Points on a hilly landscape, in no order, each with its height.
From any point a ball takes the steepest step (drop divided by distance) to one of its 2 nearest points. It stops when none of these is lower. Distance is the straight distance between rows; heights are no part of it.
fope height 55.7: [ 84 155 116 153 149 142 133 147  57 151 129 147  92 118 127 111 134 109
  99  73 138 149  99 171]
goda height 47.0: [125 171 125 141 165 187 149 140 112 134 214 148 113 101 130 103 137  94
  47 110 130  97 172 146]
pono height 30.6: [169 118 117 105 139 118 176 141 182 161 111 152 139 148 110 142  99 124
  97 185  96 122  94 157]
vonef height 58.2: [162 113 118 129  86 129  93  87 187 135 170 105 165 113 131 119 141 153
 150 132 142  89 168  89]
Vadiz height 49.1: [ 66 131 109 154 121 174 153 100 108 106 169 131 119 119  95 102 209  90
 143 113 128  59 181 117]
ror height 58.0: [151 138 166 129 104 162 162 164 130  93  93 108 124  95 163 115 161 151
 125  68 133 189 114 168]
Pev height 46.2: [ 87 101 192 124 176 159 131 142 131  80 164 118 124 137 108 144 166 131
 120 178 138 135 137 110]
Varor height 62.0: [154 158  99 131 104  79 111 169 139 169 110 126 100 125 139 152  82 144
 129  87  95 162  95 172]
ges height 43.9: [108 173 151 131 186 165 134 137  75 139 180 164 123 118 115 105 121 109
  41 123 137 119 116 161]
kizo height 23.2: [139  96 170 117  92  95  96 141 160 113 109  83 143 138 167 155 150 172
 176 116 140 179 101 117]
siti height 59.5: [ 90 166  91 139  90  93 115 184 124 167 139 134  82 103 135 144 105 112
 143  81  80 159 126 181]
Pubuv height 38.6: [100 124 135 121 128  93  53 113  90 130 140  91 137 131 120 138 119 134
 157 136 148 118 145  78]
saz height 29.0: [155 152  86 128  90 107  91 143 172 177 169 120 128 117 118 136  86 121
 134 145  78 118 157 137]
nuleg height 94.0: [129 128 111 144  69 150 168 106 186 150 187 119 126 115 112 118 186 110
 142 121  70  49 191 129]
Gib height 75.5: [143  86 106 147 115 144 147  82 147 142 148 144 164 174 108 116 184 121
 145 128 185 108 131 142]
lav height 54.7: [175 126 167 118 135 166 138 127 126 108 106 133 173 110 156 109 129 162
  65 111 148 120 123 110]
mada height 34.0: [126 121 149 114 106  77  79 130 129  85  76  90 125 116 169 155 100 153
 171 129 131 156 128  91]
Zel height 17.3: [159 126 147 108 143 128 138 148 192 105 125 124 127 120 126 134  97 136
 113 192  83 141 150  95]
ran height 67.6: [124 110 123 142 130 139 164  80 105 103 102 120 150 149 119 110 185 120
 174 117 185 115 114 120]
kago height 35.3: [101 119 122 139 139 157 127  90 110 125 204 131 137 129 103 107 158 109
 127 143 136  55 182  82]
reta height 68.3: [ 88 104  68 127 103 123 160 127 149 159 177 167 110 166  81 112 205  70
 183 141  90  79 139 138]
Deveb height 42.2: [132 134 131 133 146 113 126 148 107 143  71 155  99 149 137 151 102 127
 103  99 126 180  68 187]
tisu height 50.8: [107 133 181 137 156 191 166 149 155  60 172 114 114 111 108 133 168 105
 132 172 118 151 176 132]
tanov height 57.0: [116 120 112 124 190 129 158 111 114 118 129 170  95 159  92 134 104  88
 115 182 156 131 130 143]
lalo height 40.9: [188 147 110 113  98  99  71 132 144 103  80 100 122 114 160 138  86 165
 147  89 132 164 128 109]
Lunet height 51.2: [127 175 102 142 122 118 141 148 132 102  89  93 106  94 127 140 117 111
 143 131  81 147 153 131]
Tif height 61.4: [125 125 169 129  97 159 204 151 151 114 117  98 131 113 150 113 187 149
 126 103 109 147 138 152]
Noson height 40.5: [ 75 104 114 137  92 104 144 110 109 147 132 106 136 145 116 124 185 122
 172 101 124 105 132 137]
ruz height 60.3: [172 129 137 119 108 116  69 180 132 139 124 137 127 114 153 147  92 163
 110  76 111 173  99 154]
papo height 54.2: [166 141 144 139 126 147 126 127 137  84  82 118 119 130 162 127 137 131
 140 100 160 194 114 148]
kulo height 61.5: [118 125 108 132 178 103 127  97 114 156 114 159 114 151  97 133  54  95
 129 180 142 117 116 112]
kuz height 56.8: [ 81 120 134 147 123 169 194 116 129 116 142 101 135 111 113 113 224 120
 152 130 119  90 169 107]
Gisi height 66.0: [139  66 171 104 168 111 131  88 147 122 123 150 167 177 110 137 125 149
 156 180 182 125  87 100]
leda height 19.9: [123 122 141 123 159 134 117  95 121 109 151 118 145 122 113 106 118 116
 124 169 143  83 158  79]
Lig height 55.9: [134 166  76 159 132 142 184 104 119 116  96 116  93 119 121 110 139  91
 145 129 113 136 146 143]
kura height 41.0: [111 122 150 117 163 136 126 131  80 156 148 155 141 138 132 128  98 134
  61 135 140 108 109 130]
Pep height 52.5: [178 121 160 112 116 168 162 146 138 142 139 132 158  91 140 113 133 156
  44 119 109  92 138 129]
Boki height 45.2: [126 154 134 109 148 108 133 148  71 146  28 146  98 132 172 157  76 156
  98  78 138 178  46 141]
vepom height 55.8: [ 68 148  76 156  83 107 108 152  99 186 157 137  79 126 130 114 143 101
 173  66  91 114 131 194]
Zom height 61.6: [158  86 175 115 173 134 130 105 115  89 106 140 161 160 132 119 114 140
 118 140 193 147  78 117]
buf height 37.5: [112 102 164 131 144 134 156 127 107 135 130 130 143 144 134 136 146 132
  96 111 133 133  80 155]
tuzir height 49.8: [ 99 150 106 157  94 119  75 119  65 162 153 118 128 108 143 113 104 142
 124  48 157 114 132 143]
Vatu height 50.1: [149 142 161 125 147 196 164 138 120 115 187 145 155  96 131  98 126 124
  49 134 118  87 159 126]
tet height 41.4: [ 85 105 172 116 158 172 141 139 108 122 167 148 141 156 102 128 168 127
  98 150 150 119  91 144]
rog height 39.1: [150 124 122 115 168 121 151 131 117 153  82 143 111 161 132 150  82 118
 114 154 142 159  71 160]
Vof height 10.8: [149 135 120 116 140 126  68 154 136 158 192 162 125 119 111 137  47 121
  82 164 121 111 143 136]
buda height 57.9: [164 106 183 132 156 175 117 119  98  79 122 160 165 114 143  97 112 148
  89 124 205 138 114 121]
setiz height 50.0: [177 150 115 147  91 140  93 142 172 102 120 124 101 119 156 131 121 139
 156  55 164 212 115 176]
pital height 46.1: [ 75 101 153 144 170 166 172 105  91 146 199 153 146 149 111 125 173 106
  98 157 141  66 113 133]
Rosi height 79.3: [135 121 132 111 137  94 146 103  96 147  52 112 156 141 146 121  81 159
 137 137 141 112  96  94]
zap height 70.9: [130  75 137 113 137  92 139 100 137 117  96 121 153 176 129 167 151 140
 177 161 150 160  82 116]
taf height 24.4: [113 128 115 118 132  75  74  95 131 122 111 115 129 128 125 121  66 116
 169 165 145 117 163  68]
Kufi height 75.6: [113  98 124 108 143  71 152  87 102 145  73 113 162 176 132 141 119 144
 174 161 162 125 100  87]
pafiv height 57.4: [163 164 136 119  97 138  54 219 126  99 129 147 134  88 172 124 112 170
  81  68 106 179 135 133]
Zilat height 32.7: [110 118 160 116 105 113 130 151 128 131 114 105 143 152 150 145 151 150
 145 109 119 160  78 149]
Lurer height 68.6: [147 101 105 133  88 129 120  90 170 157 176 126 160 143 120 121 179 136
 146 110 158  70 141 123]
ref height 6.7: [137 107 146  99 151 108 145 113 152 114 116 129 153 128  97 127  91 133
 130 198 113 104 137  72]
Ruv height 51.8: [125 104 114 146 168 166 164  94  99 148 163 163 130 147  90 119 140  91
 110 150 166  95 136 146]
maseb height 81.6: [163 144 130 118 148 121 167 105  92 123  20 138 129 121 164  99  64 164
 117 120 130 140  82 104]
retu height 52.1: [138 155 152 123 151 142 102 160  75  82  60 148 130  87 166 128 110 170
  90  74 135 168 107 110]
sus height 35.1: [209 128 103 116 167 130 177 135 166 133  73 162 123 143 130 129  72 121
  95 168 119 163  97 162]
kinef height 61.3: [149 135 112 136 133 163 208  85 120 106  74 103 126 119 133 107 173 121
 152 137 144 138 135 125]
gon height 44.1: [146 119 117 126  78  94  97 101 182 114 120  78 158 132 126 129 138 141
 182 140 130 125 154  90]
Dekev height 55.1: [151 104 167 128 168 176 150 150 181  37 128 126  93 121 111 135 139 107
 127 185 134 182 148 132]
pefi height 46.6: [118 159  92 129 132  77 104 132 149 118  94 100  89 126 115 169 100  96
 156 168  96 153 136 120]
repas height 45.9: [217 124 121 136 105 120  68 134 187  95  84 133 129 112 163 142 103 168
 137  70 158 194 113 135]
mineb height 18.9: [155 164 106 129 136 135 103 161 151 150 181 132 128  95 123 127  88 106
  81 137  83 103 174 145]
kop height 65.7: [119 124  61 136 142  92 111  81 132 162 133 141 126 161  92 134  97  97
 170 179 129 107 148 116]
rar height 19.8: [138 115 150 102 155 114  37 149 153 117 188 151 132 134 107 140  74 125
 101 170 125 137 149 112]
roza height 53.2: [ 94 167 136 156 131 132  99 133  46 147 109 135 117 100 142 112  90 132
  87  76 138 130 123 128]
Meni height 39.2: [ 89 154  99 125 147  60  77 123 115 136  98 115  80 137 119 154  53 111
 173 160 121 144 130  82]
Puf height 62.1: [ 86 124 164 139  91 174 211 140 126 144 135  95 135 118 124 107 223 144
 153  95 103  96 135 142]
vifet height 46.0: [135 137  62 135  90  93 117  98 168 187 159 119 130 136 106 128 117 103
 164 141 106 106 153 126]
num height 79.2: [ 70  83 102 124  65 118 140 114 161 153 182 134 121 153 100 133 217 108
 184 153  84  84 144 130]
teb height 87.6: [100 114 110 124  97 113 144 122 160 150 172  94 144 131 102 136 170 120
 161 157  73  69 161 101]
Pur height 54.8: [146 172 128 109 136 124  58 194  84 112  93 156 111  81 165 127  75 161
  82  55 125 172 138 127]
Paf height 45.5: [106 126 144 136 112 121  33 125  83 134 158 123 135 117 138 127 102 145
 136  84 171 130 139 113]
Vinon height 24.9: [158 118 136 117 125 131 171 162 197 138 156 117 131 127 106 149 134 128
 100 191  63 119 135 150]
Sifo height 24.1: [100 110 124 136  80  99 141 110 142 108 114  79 136 125 142 133 189 141
 183 141 129 116 147  94]
lan height 48.7: [136 183 132 107 129 109  92 157  89 104  22 134 103 103 182 145  79 171
 125  86 124 190  89 103]
Rados height 49.9: [ 96 129  95 134  82  99 133 142 151 165 162 117 109 125 121 121 172 102
 159  99  86 103 132 178]
zozuv height 57.8: [ 62 124  92 144 119 145 158 116 108 147 181 152 103 148 100 121 194  71
 139 144 102  66 163 128]

Where does a ball stop that starts at each point below?
Varor: Sifo
rog: ref
Gisi: kizo
Tif: kizo
ran: taf
goda: kizo
ruz: ref

For each start below, name every point that the ball comes to, in order.
Kufi: zap > Gisi > Zom > buda > lav > Pep > Vatu > goda > ges > kura > buf > Zilat > kizo
kulo: tanov > Ruv > pital > tet > buf > Zilat > kizo
Dekev: Pev > tet > buf > Zilat > kizo
maseb: Boki > Deveb > rog > sus > pono > Vinon > Zel > ref
